A landscape with many peaks, sampled at points; each row gives a point and its height.
A climber steps from a point to whichever of its 2 nearest points has the largest rise for the distance, and stops where none of them is higher. Distance is the straight distance between rows; heights are no part of it.
kozog (h 55.1): [151 169 104 122 180 130 177 127 111  72  94 173 124 162 152 130  78 114
 124  77 112 122]
zum (h 19.7): [126  96 168 129 112 134 105 141  96 134 121 180 128 135 129 136 141 115
  80 171 115 149]
derav (h 17.8): [159 184  67 113 107 150 119  97 103  88 103 128 147 160  88  92  79 157
 120  97  93 116]
vura (h 56.6): [142 139 116 126  96 169 102 176 138 129  87 143 116 129 105 122 105 172
 158 122 114  88]
burod (h 10.5): [127 120 158 109 150  70 146 124 120 156 120 129 145 134 165 123  94  81
 103 130 112 108]
varon (h 61.0): [201 163 104 121  84 183 113 196 130 140  73 136 150 118 132 112 122 192
 127 126 131 102]
Sibe (h 44.7): [165 147 123 151  91 156 152 108 135  88 123 171 169 112 132 111  99 148
 195 128 102 136]
mefa (h 47.8): [108 129 173 115 156 102 140 100 105 109 160 155 139 151 118 131 119 133
 189 138 116 134]
fozap (h 20.0): [108 117 138 120 162 169 103 135 136 111 163 116 105 100 114 117 177 112
 191 152 115 161]
tovup (h 49.4): [161 165  92 119 136 145 153 165 102  90  71 163 142 140 143 116  84 130
 124 109  97 139]
Zapa (h 37.0): [144  89 183 106 150 110 157 145 142 104 198  90 107 117 136 138 190 104
 153 151 137 169]
pes (h 23.5): [143 114 113 150 151 118  98 147 142 195  86 149 140 122 114 182 160 122
  97 180 152 133]
nole (h 59.1): [119  68 164  98 129  85 138 144 128 148 151 128 122 141 163 165 129  84
  89 151 153 143]
Goke (h 48.1): [154 144 149 108 139 135 146 176 132 115  80 122 120 115 134 154 104 140
 146 122  83 114]
dipe (h 71.1): [131 103 170  99 173 107 170 134  99 150 189 107  80 108 116 139 172  79
 142 118 156  97]
nare (h 19.6): [190 205  35 126 113 143 134  87 116 122  86 123 147 182 110 100  81 117
  77  79  95 130]
los (h 66.6): [187 175  91 121  43 188 145 141 163 125  93 118 152 101 137  81 118 179
 174 126 124 103]
tonaf (h 20.7): [172 210  28 159 135 130 139  59 116 122  73 136 149 188 110 119  60  82
  50  92 137 133]
veg (h 44.8): [121 164 118 169 116 105 104  49 134 165 120 116 170 163 124 136 124 122
  96 137  82 118]
lubo (h 63.1): [165 152 145  80 152 133 183 162  97  65 127 149 118 152 172 126  98 105
 151  63 114 109]
ral (h 51.2): [ 96 129 130 143 141  81 122  97  89 120 167 168 132 154 124 145 103 133
 116 106 138  91]
Sugoz (h 58.0): [196 149  80 117  84 147 115 166 135 169  86 114 163 117 116 116 152 170
  90 140 111 133]
tugi (h 16.0): [161 192  59 146 106 140 128  92 140  79 134 146 143 146  86 103  58 124
 142  97  97  81]
sike (h 30.8): [ 94 124 130 147  85 103 120  93 125 179  93 100 134 153  97 137 110 129
  43 114 113 158]
Nak (h 40.7): [152 109 172  73 150  97 163 195 145 104 134  82 126 123 186 146 149 118
 140 138 124 117]
zon (h 35.3): [110 134 160  78 180  61 180  82  92 133 146 121 162 166 172 124 106  91
  92  93 156 134]
Rim (h 51.0): [148 192  99 136 113 109 122  55 123 139 128 136 158 172 105 128  85 138
 103 116  99 106]
falum (h 67.3): [108 120 171 107 132 161 110 125 149  93 167 129 102 102 141 121 134 137
 212 147 166  91]
besub (h 43.0): [ 89 112 157 114 180  81 125  64  82 122 168 145 153 153 159 133 123  98
 112 116 143 109]
Giba (h 52.3): [175 165 146 122 115 118 133 130 114 151  61 103 130 147 107 139 114 133
  63 155  93 170]
musi (h 39.8): [ 93  82  67 157 138 147 103 147 144 146 140 129  93  90 113  94 153 112
 166 127 112 117]
solil (h 24.8): [133 117  81 149 142 137  85 105 142 182 116 151 111 148  68 167 156 125
  89 164 160 131]
puso (h 59.8): [153  90 146 104 101 130  98 191 152  97 145 105 114 123 127 137 126 146
 154 190 149 147]
Vuba (h 21.4): [118  81 144 143 146 121 124 157 129 149 151 169 100 138 101 159 161 101
  80 158 147 166]
Fip (h 80.8): [109 140 130 132 129 170  82  95 132 110 153 121  97  80 120 110 135 146
 187 127 146  94]
Gadus (h 41.3): [139  95 108  80 118 118 156 136 131  78 118 143 170 153 154 137  85 131
 155 118 107 157]
vunas (h 35.9): [ 76 147 177 153 155 107 139  81 119 167  92  95 126 145 125 148 138  96
  75 109 128 173]
sodaf (h 37.7): [105  95  89 141 116 116  94 117 136 144 169 119  87 123  81  95 122 136
 156 132 113 122]
gasom (h 31.4): [120  74 109 115 189 166 124 188 132 112 163 134 110  96 165 160 196 128
 152 144 173 152]
nopo (h 47.4): [155 185 146 138 129 119 144  93 121 127  77  99 135 168 114 123  93  94
  75 130  94 135]
pilo (h 15.9): [132 145 175 136 139  94  94  98 118 154 144 130 122 129 107 151 108  93
  84 161 126 108]
Maz (h 25.8): [129 162 124 145 119  92 162  83 104  95 127 137 146 167 126 130  43 119
  64 111 124 157]
todog (h 38.9): [151 100 185  71 160  94 168 158 113 127 166  85 134 119 176 143 168 106
 142 152 159 154]
Puna (h 49.7): [157 139 123 131 107 129 125 138 119 118 109 160 161 113 133 127 119 169
 163 160 124 132]
vigid (h 7.2): [ 78 102 136  95 109 169 154 131 136  90 137 142 112 113 155  82 147 148
 208 100 136 139]
nup (h 12.6): [126 106 136 156 122 103 115 116 130 141 138 126 132  84 127 140 134 126
 137 135 102  94]
vilep (h 41.1): [124  98 103 141 116  91 129 130 136 151  78 165 176 167 146 152  97 119
  92 113 102 143]
mut (h 11.2): [ 90 164 139 168 133  96 125  69 112 134 119 166 165 167 199 128  87  62
  57  72 140 105]
nufuv (h 44.9): [165 149  69 115 120 159 117 122 106 102  75 172 184 166 139 129 104 136
 104 114  89 150]
Kufev (h 64.6): [ 92 117 146 126 197 106 152 125 103 127 195 102  73 112  98 123 147 111
 146 122 147 127]
Zir (h 56.4): [165 125 160  64 128 110 200 155 118  65 140 122 123 127 166 110 115 124
 161  99 118 125]
geb (h 27.7): [104 163  81 196 160 138  72  72 145 220 133 109 117 173  65 160 174 114
  62 127 152 118]
Nege (h 56.1): [176 161  61 129  87 125 115  80 133 151 130 101 170 118 102  77 105 160
 136 106  97  80]
fama (h 33.2): [150 100 173 105 125 125 132 171 116  77 161 112 148 103 180 130 155 113
  94 154 118 162]
gen (h 45.6): [137 125 158 136 116 152 124 180 146 118 100 135 139 102 156 124 130 163
 194 152 147 142]
liki (h 56.8): [168 118 124 131  63 150  89 159 176 124 128 104 105 117  97 120 132 151
 175 165 144 121]
masi (h 55.0): [147 126 101 141  49 193 116 132 193 162 113 124 145  84 123 101 178 191
 182 124 152 118]
divi (h 28.1): [135 110 117 139  81 115 109 101 133 133 106 132 144 129  98 136  88 141
  67 120  99 126]
genum (h 22.8): [128 179  74 152 132 101 155  57 115 104 112 140 144 198 127 125  49  85
  59  82 123 147]
roz (h 41.7): [ 96 120  82 150 146 163 125 194 169 164 136 148  76 101  90 106 164 109
 162 153 145 128]
vunuv (h 22.0): [ 87 117 111 137 135 189 131 158 166 104 171 121  86 123  89 123 191 139
 206 154 151 180]
zupe (h 57.3): [140 134 164  95 149 130 130 134 131  94 149 158 156 119 150 123 109 137
 207 152 147 106]
Ragil (h 19.9): [128  90 166 112 159 129 100 139 129 123 170 124  79 136  96 148 155 116
 118 161 145 149]
Lozi (h 17.4): [142 135 142 116 106 139 114 123 112 110 100 155 142 154 148 117 119  96
  80 148 100 139]
Puse (h 34.8): [100 102 137 136 167 119 131  97 119 147 122 118 144 123 137 158 159 132
 120 147 116 176]
ruto (h 53.2): [102  73 170  89 116  88 144 133 110 123 145 148 141 174 144 118 108  87
  52 123 135 153]
vof (h 24.1): [ 88 132 112 138  85 194 116 150 182 121 133 114 103 115 112 100 181 166
 204 158 171 179]
dani (h 45.2): [160 145 119 167  92 112 119 123 115 179 110 169 168 118  84 104 137 172
 159 140 122 119]
Nelu (h 35.2): [119 124 110 152 119 121 103  92 107 145 136  99 100 131  64 123 132 144
 114 132  81 125]
guzu (h 14.3): [108 134 128 131 129 126  99  80 103 127 107 164 157 156 165 120 102  85
  47 111 111 113]
Nesof (h 55.5): [200 162 119 125 108 131 127 147 135 149  62  79 167 118 127 151 135 157
  91 168  89 148]
nagut (h 68.2): [115 160 113 148 144 154  97  98 102 127 113 116 115  84 122 115 105 171
 156 100 124  84]
lof (h 9.1): [108 110 153  85 100 154 165 167 140  89 144 103 124 108 194 101 135 136
 182 119 169 128]
fitug (h 60.7): [181 157  67 126  80 151 132 106 144 107 101 122 154  99 130 105  80 159
 144 110 118  88]
kagi (h 39.7): [150 146  89 131 105 133 138 104 133 123  61 182 187 185 149 136  87 114
  54 106 112 151]
Bazuk (h 53.9): [105 106 153 129 157 108 130 106 107 127 151 113 109 123 141 164 143 117
  81  88 108 105]
Fav (h 31.5): [170 125 158 121  97 125 123 158 121  93 144 120 104  95 138 104 136 114
 114 165  97 150]
gim (h 32.9): [115 100  90 118 150 183  77 197 135 117 131 141 101  96 143 130 187 128
 156 172 184 150]
gav (h 30.2): [111  95 133  88 155 167 139 203 143 111 158 103  95  81 184 133 180 138
 171 140 204 132]
Goko (h 58.7): [116 147 100 129 136 101 102 101 107 114 133 146 142 150 107 113  85 141
 126 117 106  96]
poga (h 41.6): [110 173 173 174 146 105 139  85 112 133 111 106 131 162 125 145  86  97
  60 104  99 131]
Nepem (h 38.8): [136 135 100 134  99 171 118 156 124 148 102 112 126  87 122  73 171 149
 187 151 116 134]
sur (h 18.0): [157 128 182 110 154 117 107 115 128 108 150 139 108 143  88 151 123 107
 120 161 118 116]
seru (h 34.5): [103 120 117 128  98 175  75 212 144 101 122 132 122 109 167  96 167 170
 166 170 186 148]
lom (h 43.7): [131 132 159 132  92 149 175 132 153  67 128 146 151 105 161 109  95 150
 184 102 118 115]
mag (h 40.8): [101 136 112 183 133 102 105  65 133 205 120 104 136 132 106 141 172 119
 104 131  87 129]
zovab (h 54.4): [152 122  98 152  61 181  93 173 187 145 133  99 107  91 107 120 179 174
 172 165 168 125]
faz (h 28.6): [ 73  98 121 115 131 179 120 174 170 105 142 125  93  82 180 124 167 154
 199 134 200 151]
Zib (h 4.9): [ 72 122 118 118 111 142 148 126 117  94 140 124 116  85 137  79  89 168
 175  81 126 128]
Vudep (h 32.6): [ 68 118 149 173 170  89 136  75 131 189 139  84 109 135 110 143 146  78
  73 130 143 156]
Povu (h 9.0): [126 120 152  98 181  87 166 136 115 129 116 113 154  98 152 131  89 110
 133 137 137 126]
guvab (h 26.4): [ 73 107 139 125  82 183 121 178 188 124 135 133  79 127 141 126 146 161
 195 131 176 153]
kar (h 43.5): [113 102 131 150 142 156 114 199 155 135 139 137  65  96 104 148 154 134
 170 123 146 120]
ramu (h 11.7): [118  65 124 116 114 118 124 145 139 125 154 122 118  82 133 137 143 131
 144 139 142 116]
sutin (h 10.4): [120  85 143  93 139 123 159 162 110 124 168 121 116 115 173 120 146 132
 179 109 148  97]
fab (h 30.1): [116 160 140 100 162  69 182  94  97 112 118 129 145 180 142 143  50  88
  75  83 155 141]
fid (h 49.3): [ 74  99 129 150 168 113 110 138 123 151 138 130  85 118 114 139 137 135
 117  85 101  90]
kasu (h 12.3): [126 165 141 154 140  72 153 106 114 142 109 118 147 117 146 106  73 100
 113 117  92  96]
sig (h 56.0): [109 123 168 125 172  79 157 102  84 129 195 143 112 122 122 135 144 135
 170 107 138 111]
fonip (h 60.2): [143 159 123 126  42 220 114 136 168 133  98 121 140 122 145  96 152 187
 178 123 134 105]
luf (h 59.7): [105 112 181 113 172  84 171 108 119 149 165 107 123 152 148 169 137  84
  75  67 143  97]
lis (h 42.8): [142 103 141  92 136 115 144 216 145 102 103 109 150 127 183 150 132 163
 172 146 157 132]
fur (h 32.4): [ 84 107 118 157 191 114 127 107 106 153 142 110 103 116 106 150 161  89
 111 133 121 178]
giv (h 29.9): [ 74 168 136 190 163 111  92  66 137 204 132  73 106 161  87 147 147  97
  69 141 157 136]
kosoz (h 46.5): [124  98 119  86 123  97 148 129 114 101 124 167 161 150 146 150  96 116
  87 104 123 140]
Far (h 41.8): [158 147  92 131  95 135 117 111 110 176 102 140 159 103 111  61 165 169
 173 146 110 120]
Kapu (h 35.1): [131  78 172 119 113 129 159 162 127  73 182 116 134  99 161 123 177 135
 154 150 144 169]
Nud (h 23.1): [108 104 122 163 143 129  89 110 117 151 136 178 107 146  72 163 144 120
  62 144 145 141]
pab (h 65.8): [138 106 198  99 168  94 167 109 107 146 183  85  94 125 154 163 180  79
  94 112 141 101]
Fenod (h 33.1): [122 138 115 153  96 122  97  91 120 178 122  93 127 131  49 129 135 137
  50 143 112 152]
sim (h 13.8): [128 152 143 189 144  87 134  97 122 157 118 113 129 110 120 136 107 123
 115 129 107  68]
lesi (h 36.6): [104 129 110 126  65 172 102 178 141 106 105 108 125  97 153  69 145 161
 175 134 144 149]
gal (h 45.9): [ 93 110 119 151 169 146 117 147 154 135 163 147  68 113  79 154 170 118
 156 108 124  94]
tezi (h 38.1): [ 93 112  96 176 159 103 114  77 132 166 116 104 156 134 104 180 142 139
 134 123 108 144]
Dova (h 49.6): [128 124 150 114 115 114 184 122 126  75 153 130 133 112 147 117  97 122
 145  91  93 101]
fizop (h 26.1): [149 152  97 156 151 138  80  86 125 222 115 131 139 150  77 157 173 148
  93 144 140 118]
Vab (h 63.4): [152  81 168  93 119  94 134 190 141 111 155 148 119 140 135 149 132 117
 123 159 146 132]
lufes (h 51.7): [153 126 162 103 123 138 127 184 129  90 117 159 100 127 108 139  90 150
 143 125 115 109]

Where does a climber stop that starts at each point below?
Nelu => dipe
fur => Goko
vunuv => Puna
derav => Goko
pilo => varon
pes => varon
guzu => varon
fama => Puna
mut => varon
